The views of a scene show one set of named points, each view turned or mirrored, shifted and resized as a whole, with a little noise and some points left out.

Scene 1
View 1
Puga: 13	-26	22	-3	-17	40	4	4	2	-8	-12	44	11	36	2	10	-11	3	18	8	-21	23	0	14	-15	10	-15	23	-12	13	-1
der: -2	4	16	-22	7	19	12	-22	10	-2	3	40	28	21	-10	-1	-8	9	10	-8	-16	14	30	-3	9	15	9	17	-6	9	13
noro: 1	-21	10	-2	-9	30	6	-6	2	7	-4	40	10	22	-15	13	-29	11	13	-10	-8	15	14	4	-13	6	0	29	-3	11	-7
kosu: -2	6	39	-28	-23	44	6	5	1	-34	-12	50	31	55	21	-20	21	15	8	24	-30	21	-10	1	14	27	-28	9	-25	7	2
Dis: -6	-8	3	-13	9	23	7	-31	2	14	10	14	32	4	-19	4	-17	9	17	-27	0	-1	47	-5	2	0	17	14	0	-6	13
dofe: 13	-3	17	-16	3	27	5	-24	18	-6	-1	29	30	18	-10	3	2	9	20	-7	-13	5	31	-2	14	15	0	5	-2	0	17
kav: 13	4	16	-17	11	7	14	-25	17	3	1	51	15	9	-22	12	-25	9	15	-13	-9	15	24	-6	2	14	13	28	4	19	13
firu: 0	8	36	-29	-25	42	8	1	-7	-29	-13	49	23	48	18	-11	4	7	15	14	-24	22	-11	-1	-1	14	-28	27	-26	12	7
tipem: 9	-18	15	0	6	3	13	-17	4	18	2	46	12	4	-9	24	-17	-1	1	-1	-17	31	5	-11	-15	13	21	29	-5	27	10
Sus: 8	-10	2	-5	10	22	5	-22	25	10	2	40	13	10	-42	14	-43	19	22	-29	4	1	43	4	4	9	12	26	14	8	-5
rarav: 0	22	28	-29	-20	30	5	-12	4	-18	-6	45	21	33	-8	-10	-15	28	21	-10	-4	4	-1	-14	10	13	-23	33	-10	7	-1
Teguv: 3	11	17	-12	-2	-1	11	-30	3	17	9	29	25	-2	-12	10	-5	23	4	-11	-2	10	-1	-39	10	14	16	23	-5	10	7
lumi: -10	19	30	-28	-20	24	11	-12	-16	-12	-4	40	24	31	10	-8	-4	13	7	1	-13	20	-15	-19	-4	9	-13	35	-24	12	9
tuf: 16	-34	11	9	2	21	6	-9	14	12	0	37	19	15	-8	22	1	2	4	5	-21	22	15	-1	-4	18	14	3	-3	10	3
zineb: 27	-13	23	0	-6	16	6	-12	19	0	-7	48	13	15	-7	20	-2	10	12	7	-17	22	-5	-11	0	22	-1	15	-3	18	6
Veg: 9	-7	29	-5	-11	28	3	2	28	-16	-7	56	29	40	-2	-4	19	26	-1	24	-28	21	-3	-8	31	46	-8	-7	-9	9	-15
lapiz: -30	12	10	-28	-5	32	11	-14	-8	-3	4	40	24	29	-17	-14	-41	22	10	-24	-3	6	31	0	1	3	1	37	-9	2	-8
zin: 8	16	28	-9	-12	1	9	-7	21	-2	-4	70	9	21	-17	9	-17	36	-3	6	-9	23	-26	-31	17	35	-3	29	-2	29	-21
diti: -14	11	25	-29	-8	30	11	-9	-2	-16	-3	48	28	39	4	-13	-7	15	4	2	-19	18	11	-2	7	19	-7	24	-18	11	2
gam: 2	-22	16	-7	-17	40	4	-6	-13	0	-4	23	16	24	5	7	-11	-1	22	-6	-13	15	8	5	-23	-5	-10	28	-15	3	10
Diru: 12	-36	20	17	-20	28	1	11	6	6	-7	48	11	27	1	20	1	13	1	17	-23	29	-18	-5	-8	24	-4	13	-10	15	-17
Lof: 1	-1	20	-18	2	24	9	-19	8	-4	1	35	32	23	-1	-1	7	9	7	1	-18	14	21	-6	10	18	6	6	-10	5	14
poz: 9	-12	7	4	3	9	4	-22	15	22	7	31	16	-1	-29	20	-23	20	9	-19	1	9	16	-19	2	13	17	20	8	9	-4
View 2
kosu: -36	-2	14	-16	8	1	-10	-19	3	10	4	-22	40	5	-46	11	-54	-7	-5	12	-25	7	-29	-17	-1	15	-1	23	-49	5	-11
gam: -18	-4	13	-12	-1	-15	-13	-9	-4	-4	19	-9	15	17	-4	4	-3	-6	2	0	-12	5	-19	3	-18	26	2	8	-27	8	-10
diti: -10	-12	11	-3	-1	-3	-15	-15	9	-4	4	-10	34	10	-33	16	-27	-4	5	13	-13	8	-10	-17	-6	7	-2	17	-36	3	-18
Diru: -21	3	16	-3	-9	-17	-17	-12	-6	17	-6	-13	4	16	-25	-27	-27	-17	5	9	-17	-5	-25	-7	5	33	-13	8	-11	-7	-2
Lof: -7	-9	8	-9	-8	-9	-19	-9	2	12	13	-20	18	4	-25	13	-15	-7	-5	9	-11	24	-3	-13	4	9	-5	21	-23	2	-26
firu: -29	2	16	-16	7	-6	-14	-19	1	-4	3	-15	39	16	-34	10	-43	-5	0	11	-25	2	-25	-12	-9	18	10	15	-47	6	-8
Teguv: 18	1	4	-16	-13	-11	-36	-5	-2	-10	2	-11	7	1	-32	-1	-5	-4	0	22	0	15	18	-8	5	14	7	20	-3	-2	-25
Dis: 8	-15	-2	-10	-9	-7	-21	1	8	-2	26	-4	6	-1	-5	19	20	-3	0	3	4	28	12	-4	-5	7	-10	16	-9	11	-29
tipem: 11	-5	22	9	-24	-25	-26	-11	-4	5	1	-17	6	23	-12	-5	0	-10	6	10	-11	6	0	-9	0	20	3	6	-7	-9	-24
zin: 10	16	12	-1	-7	-14	-36	-9	10	-3	-30	1	17	11	-45	-11	-41	-12	12	22	-14	1	8	-26	13	13	2	11	-13	-11	-11
poz: 15	1	4	-5	-12	-17	-30	3	6	2	3	2	-5	5	-10	-3	6	-9	5	6	0	15	16	-9	6	14	-9	11	4	0	-20
Veg: -22	1	7	-7	-3	-4	-20	-10	8	28	-8	-15	15	-2	-47	-4	-50	-17	-3	11	-19	17	-14	-26	22	12	-19	23	-24	-4	-15
Sus: 13	0	1	4	-2	-19	-24	8	22	4	4	17	1	8	7	15	11	-12	11	-9	-3	22	16	-17	0	3	-17	5	-9	5	-19
lapiz: 4	-18	3	0	5	-1	-15	-5	19	-24	9	13	26	9	-18	22	-2	2	14	10	0	7	4	-14	-17	1	-12	12	-26	8	-16
Puga: -24	2	18	-4	0	-18	-13	-10	0	10	6	-7	16	22	-10	-2	-22	-13	5	-4	-21	2	-25	-8	-7	25	-4	6	-29	3	-6
tuf: -8	-5	14	0	-16	-17	-20	-6	-4	25	8	-20	-2	12	-11	-7	-7	-16	-2	1	-13	17	-10	-8	8	23	-13	10	-6	-2	-22
dofe: -8	-1	5	-13	-3	-10	-20	-2	8	15	16	-14	11	1	-14	19	-10	-9	-6	-1	-12	30	3	-13	6	7	-5	19	-22	7	-26
kav: 15	2	12	3	-12	-21	-29	-3	11	5	0	-4	12	15	-10	15	-3	-11	4	2	-13	21	14	-18	3	4	5	8	-16	-1	-28
lumi: -7	-3	14	-17	-2	-6	-22	-18	-2	-19	3	-14	35	12	-38	6	-26	1	3	21	-12	-1	-8	-8	-12	16	15	16	-35	2	-14
der: 3	-10	8	-1	-8	-10	-20	-6	9	4	10	-11	18	8	-21	19	-9	-6	0	7	-9	22	5	-15	1	3	-4	17	-23	4	-27
rarav: -7	11	4	-19	11	-6	-24	-7	13	-16	-3	7	30	5	-29	15	-27	-4	4	9	-11	8	1	-16	-6	9	6	16	-35	9	-9
View 3
tuf: -4	11	-16	11	20	11	-1	-11	38	-13	-14	4	-7	-29	21	-6	13	7	22	9	22	9	-5	2	-1	-16	15	-3	10	21	21
zin: -31	-2	7	0	-7	51	-7	-27	2	19	-13	23	-24	-31	4	-7	11	29	-31	12	0	2	-4	-2	5	-17	27	-11	6	19	16
Diru: 1	12	-6	7	7	29	-5	-33	33	-10	-23	10	-8	-7	24	-25	23	30	13	5	1	-10	-8	5	-5	-26	22	-10	16	13	20
rarav: -38	-3	11	30	-21	27	12	-1	-3	21	-15	-2	-24	-14	17	4	4	23	-9	24	5	2	-11	7	-30	-11	23	-14	-8	1	0
tipem: -11	15	-9	0	25	38	-8	12	21	-5	-21	2	-8	-43	18	-1	-2	11	16	14	5	6	-6	6	7	-14	12	-2	17	26	16
kosu: 5	-3	23	17	-42	14	-7	-8	17	-2	-13	4	-31	22	25	-5	27	36	-11	12	23	2	-14	-1	-31	-20	14	-19	-2	-18	-6
Veg: -5	-8	5	6	-19	8	-9	-37	32	-3	-3	24	-25	-3	13	-9	27	22	-21	8	33	11	-10	-9	-8	-20	19	-15	-4	3	15
lapiz: -45	-2	3	34	-10	14	2	18	0	14	-10	2	-11	-34	22	-4	-23	11	12	38	-5	9	-41	17	-19	-18	12	-7	-16	6	4
der: -22	0	-2	18	0	12	-2	17	16	3	-7	2	-16	-33	17	11	-4	5	3	25	24	18	-17	3	-12	-9	10	-7	-5	11	7
kav: -37	4	-7	16	17	28	6	15	14	6	-11	4	-18	-47	13	8	-9	1	4	18	15	17	-1	-3	5	-6	10	-4	6	19	5
noro: -33	8	-9	26	15	24	8	5	20	-1	-17	3	-10	-29	24	-16	-9	11	25	19	-5	2	-17	8	-3	-19	9	-4	5	13	6
Puga: -14	11	-2	26	4	22	9	-7	27	-8	-21	-1	-17	3	32	-20	13	22	24	8	4	-6	-5	3	-13	-20	12	-10	12	-1	1
firu: -7	6	18	24	-28	30	3	-1	11	4	-21	-2	-25	19	31	-10	19	37	4	12	3	-9	-8	5	-31	-21	16	-16	6	-13	-10
diti: -14	-2	14	17	-22	17	-8	9	10	4	-10	5	-22	-10	21	-2	2	22	-3	24	12	9	-25	5	-20	-18	10	-11	-6	-2	-2
lumi: -8	8	17	15	-22	38	-6	16	-3	12	-21	-8	-18	-11	22	8	6	31	-3	22	3	-3	-15	17	-30	-15	22	-12	3	2	3
gam: -13	15	-5	30	4	18	12	11	21	-5	-26	-14	-6	-10	32	-5	6	17	35	18	2	-5	-10	16	-29	-17	16	-6	6	7	6
Sus: -62	0	-22	35	25	9	19	0	19	9	-8	8	-11	-51	16	-5	-19	-8	18	25	8	16	-15	1	3	-9	11	-2	-8	23	12
Teguv: -19	7	-5	6	5	33	-5	2	4	14	-17	-4	-7	-55	7	22	3	11	-7	25	15	10	-9	15	-15	-7	31	-4	0	34	28
poz: -36	8	-20	18	25	23	7	-7	18	9	-15	3	-2	-57	11	4	-4	1	12	23	10	11	-10	10	-4	-9	24	0	-1	36	30
dofe: -24	1	-8	21	2	5	9	4	22	4	-7	-4	-19	-31	14	18	8	2	1	17	38	21	-2	-1	-18	-2	15	-9	-4	14	11
zineb: -14	8	-8	8	10	31	3	-13	23	-2	-17	3	-17	-24	16	0	16	15	1	4	17	4	9	-3	-1	-12	19	-8	14	17	14
Lof: -9	2	-1	13	-5	7	-5	8	22	-1	-9	0	-16	-24	18	12	6	8	5	18	31	16	-14	4	-16	-11	12	-9	-4	8	10
Dis: -31	5	-20	31	14	-2	7	20	19	4	-10	-8	0	-52	17	17	-13	-9	24	34	24	20	-24	16	-22	-6	16	-1	-11	27	20
View 4
Veg: -29	0	4	-23	11	15	11	-9	0	-2	-16	15	16	-25	40	-26	2	6	22	8	-24	34	18	30	-10	-5	-17	-7	-12	-22	-18
tipem: 28	-12	8	-24	10	11	5	-17	-2	6	5	5	-3	-4	30	-22	-5	-7	2	7	-23	21	31	-12	-17	-2	-20	12	9	-7	-10
noro: 22	-11	1	-11	20	4	9	-10	7	-2	-4	11	4	-14	37	-16	-3	-2	-12	-1	-35	6	20	-4	-13	-4	-14	12	10	-5	-25
rarav: 2	5	-8	-3	17	14	22	6	6	3	-9	12	23	-35	52	-25	3	-4	-3	10	-35	7	25	8	-18	-4	-5	-6	-14	13	-16
zin: 13	1	1	-25	5	16	6	-10	-3	-1	-2	9	24	-16	48	-33	7	-11	29	13	-38	13	25	10	-12	-11	-28	4	-30	-2	-12
firu: -12	1	7	-5	12	8	30	3	-2	12	-22	26	1	-38	51	-27	-7	7	-9	2	-32	23	36	20	-23	-4	4	-3	-24	1	-18
Dis: 10	-6	-13	-7	29	15	13	-3	12	-1	8	-6	12	-17	25	-10	3	-4	-10	16	-16	12	16	-18	-11	2	-5	0	42	7	-14
kav: 27	-6	-7	-12	7	12	6	-4	10	-6	-2	4	20	-13	35	-25	1	-11	-1	13	-22	19	32	-11	-17	2	-23	1	15	-1	-17
dofe: -5	-3	-6	-7	16	15	15	-2	11	0	-5	3	19	-23	33	-18	-2	-2	-9	12	-13	27	21	0	-15	2	-13	-12	23	-6	-14
tuf: 4	-14	10	-21	16	11	5	-19	-1	5	1	3	0	-8	28	-15	-8	0	-4	3	-16	30	16	4	-12	-3	-20	4	17	-22	-15
zineb: 9	-9	10	-17	5	13	7	-12	-2	7	0	5	12	-14	39	-22	-6	-7	-1	5	-21	29	23	8	-16	-7	-26	-3	-5	-14	-11
diti: -6	2	-4	-11	17	10	23	2	4	0	-17	20	5	-29	42	-26	2	5	6	10	-32	18	35	7	-20	2	2	3	-2	4	-21
Sus: 26	-11	-15	-7	20	10	0	-6	19	-15	2	0	29	-11	33	-12	5	-11	-10	7	-30	3	13	-8	-9	-3	-26	4	31	-4	-27
poz: 21	-9	-6	-17	21	17	2	-14	4	-1	14	-9	17	-8	31	-13	3	-12	2	12	-24	10	11	-10	-7	-6	-24	5	18	-2	-9
gam: 9	-10	8	-3	22	8	20	-7	0	15	-4	10	-7	-25	41	-11	-10	3	-28	-3	-27	11	21	2	-19	-4	0	4	7	1	-16
Puga: 4	-12	12	-10	14	4	16	-11	2	7	-12	20	-3	-22	43	-17	-9	5	-21	-8	-31	17	20	16	-18	-6	-11	4	-5	-14	-23
lapiz: 12	2	-18	-6	30	8	19	3	14	-7	-8	13	10	-24	41	-18	8	0	0	10	-40	-6	26	-9	-14	2	5	13	15	18	-27
Lof: -7	-2	-2	-13	17	15	17	-3	5	3	-7	7	9	-24	33	-23	0	1	3	13	-16	30	28	1	-17	2	-7	-5	16	-4	-13
Diru: -1	-12	19	-23	17	9	8	-24	-10	12	-3	11	-7	-12	41	-17	-9	3	0	-5	-30	21	12	20	-11	-12	-18	10	-16	-21	-15
View 5
Sus: -5	0	14	6	6	-10	-17	-2	13	6	7	4	2	-4	-17	7	5	-8	-22	-8	8	-8	-18	4	21	14	-4	4	-7	12	4
Teguv: 1	13	6	-5	4	-10	-17	-3	-6	-10	4	-9	1	-7	-3	-1	-5	-1	12	6	-2	-11	-25	13	-5	7	-10	-13	-4	8	-5
tipem: -2	14	-9	5	-4	-4	-15	-1	21	2	13	-8	-2	-2	-12	-5	4	-2	4	2	3	-17	-24	14	-3	11	-16	-18	4	0	12
Diru: 12	25	-24	6	-28	-11	6	-6	15	11	19	-3	16	5	-9	-8	16	3	11	-7	-5	-6	-33	13	-13	21	-16	-5	15	21	17
lapiz: -5	2	19	7	-18	-22	-16	-12	7	-6	8	13	7	-11	3	4	2	1	-18	-7	12	3	-37	-1	8	1	-6	-7	2	-1	-8
noro: -3	7	-4	8	-14	-13	-12	-6	19	4	15	4	3	-1	-11	0	9	-2	-14	-8	5	-5	-30	5	9	13	-10	-9	7	6	9
kosu: 8	10	1	11	-53	-7	19	-22	-9	15	4	9	18	-8	-1	-13	5	13	12	-7	0	1	-35	0	-23	11	-6	-7	27	14	-13
rarav: 4	-1	8	3	-26	-16	-6	-12	-15	-1	3	3	10	-7	-2	-4	0	6	-6	-7	-4	-1	-37	-6	-1	12	1	-11	8	13	-15
zineb: 5	12	-9	5	-13	-1	-1	-4	4	12	8	-9	5	-1	-16	-8	5	2	7	-1	-5	-14	-23	9	-7	20	-8	-10	8	15	5
Puga: 2	11	-14	8	-33	-12	4	-13	14	13	19	5	9	3	-12	-5	7	4	-5	-11	0	-5	-32	4	-3	19	-8	-10	20	16	10
der: -5	6	14	6	-13	-5	-5	-13	7	5	4	6	1	-10	-8	-1	-3	1	-1	-2	10	-8	-18	9	-3	6	-8	-5	6	3	-6
dofe: -6	7	12	4	-10	-3	3	-14	1	10	5	9	3	-6	-14	2	-6	1	0	-3	7	-7	-11	12	-3	12	-4	2	11	16	-5
lumi: 1	8	-2	3	-32	-15	-5	-15	-7	-6	9	2	6	-7	3	-7	-5	10	7	-2	-2	-4	-41	1	-12	7	-7	-25	16	4	-10
Dis: -14	10	17	-2	4	-17	-12	-13	10	-5	9	14	-4	-6	-9	12	-11	-5	-6	-2	13	-4	-12	19	8	5	-7	1	2	10	-1
Veg: 16	18	6	11	-30	2	15	-8	-4	20	-1	-4	23	-7	-7	-13	16	6	15	-3	-2	-5	-24	6	-19	15	-12	11	9	20	-6
zin: 18	8	0	8	-15	-2	-11	5	-8	5	-4	-23	17	-7	-3	-14	17	2	7	2	-12	-13	-40	-4	-7	15	-10	-13	-7	7	-6
tuf: 0	21	-7	4	-8	-4	-1	-5	19	11	14	0	4	0	-16	-2	7	-2	8	-1	5	-12	-15	20	-6	16	-14	0	8	15	14
gam: -8	12	-11	1	-25	-21	-3	-16	13	0	22	13	1	2	-8	2	-4	4	-5	-9	2	-2	-30	11	0	15	-7	-15	21	14	8
kav: -5	1	8	6	-2	0	-14	-3	8	7	3	-5	-2	-5	-15	-3	-1	-2	-8	0	5	-16	-19	4	4	11	-6	-12	1	3	-1
Lof: -3	12	10	5	-16	-4	2	-14	3	7	5	7	5	-8	-8	-2	-4	3	7	-1	8	-7	-17	13	-10	7	-8	-3	12	9	-6
View 6
poz: -5	-4	-18	-3	15	-3	-13	-9	10	-26	5	12	-3	14	8	-5	12	5	24	-25	3	9	12	12	-13	12	3	12	-18	3	-5
kosu: -19	-3	6	37	-5	-14	-32	-18	-28	8	30	9	2	-13	21	-13	-30	25	-2	-16	16	45	17	30	10	-12	1	-4	-10	-13	4
tuf: -2	-7	0	21	6	-12	-10	-21	8	-12	-3	-3	1	9	9	-10	6	8	23	-26	4	21	23	9	1	3	0	4	-17	-8	-4
der: -7	1	-8	13	15	0	-10	-12	-1	-12	14	6	-10	9	20	-10	0	16	12	-26	9	28	4	25	-6	6	5	-2	-7	3	5
Lof: -8	-1	-6	20	13	-4	-15	-20	-5	-10	12	5	-7	6	24	-9	-4	15	12	-27	11	31	5	23	-1	-1	5	-1	-11	-5	4
kav: -12	0	-5	3	15	5	-8	-2	6	-14	7	11	-12	9	11	-11	10	20	18	-31	6	23	6	23	-5	19	-1	5	-10	11	0
noro: 2	-6	-1	4	5	-6	-4	-7	0	-11	21	5	-5	6	1	-9	2	13	12	-17	-1	18	24	19	-10	16	-3	-1	-11	8	-5
rarav: -21	-6	-15	5	4	0	-27	-4	-22	-10	35	23	-7	-6	15	-6	-14	18	0	-19	8	28	9	33	-5	7	1	3	-12	4	-2
Dis: 7	-8	-19	-1	23	3	-1	-20	0	-28	15	0	-12	18	24	-3	13	1	15	-27	1	20	0	24	-18	8	13	-6	-11	4	2
lapiz: 2	5	-13	-4	14	3	-8	-5	-7	-17	42	13	-12	8	12	-7	-8	14	0	-10	5	22	9	30	-20	8	8	-8	-2	14	5
firu: -19	-8	8	23	1	-13	-24	-14	-29	6	35	11	-3	-11	16	-6	-24	26	-4	-12	12	39	20	34	7	0	-6	-2	-13	-7	-3
gam: 1	-20	4	10	9	-14	-5	-21	-18	-8	26	-1	-5	1	13	-1	-1	6	6	-14	-2	23	25	25	-5	10	-5	-5	-17	-5	-10
diti: -12	5	0	17	9	-6	-19	-12	-12	-4	30	11	-6	0	17	-10	-17	23	3	-13	13	33	10	29	-3	-1	2	-3	-5	-1	4
Teguv: -20	1	-14	-3	26	-4	-20	-12	2	-23	7	17	-4	14	22	1	1	14	20	-17	13	14	-1	19	-7	4	2	19	-20	0	-3
tipem: -9	-1	8	6	19	-11	-3	-10	11	-10	3	3	-3	15	6	-5	8	20	24	-15	8	16	17	12	-2	15	-10	12	-16	1	-7
zineb: -19	-8	1	21	3	-9	-22	-12	0	-7	-3	8	0	0	10	-12	2	19	23	-32	8	26	18	13	9	10	-8	13	-20	-6	-5
dofe: -6	-9	-14	19	8	2	-15	-17	-6	-14	8	5	-9	4	23	-11	5	10	14	-38	5	32	5	26	-4	5	8	-5	-12	-2	4
lumi: -21	-5	4	7	18	-12	-19	-12	-21	-4	32	14	-5	0	22	1	-18	23	0	-4	14	27	10	31	0	1	-6	8	-13	-4	-5
Puga: -3	-15	7	21	-6	-14	-13	-15	-13	-1	22	2	1	-5	3	-11	-7	15	8	-18	0	27	33	20	3	10	-7	-3	-17	-5	-8
zin: -33	13	-8	7	2	-5	-36	7	3	-10	13	30	3	0	1	-12	-13	29	16	-15	16	18	14	12	2	5	-7	26	-15	2	-2

In a view up to two points have been moved. Name them for each view, in the order of its rows, or write -.
view 1 | noro
view 2 | -
view 3 | firu, dofe
view 4 | -
view 5 | Diru
view 6 | zineb
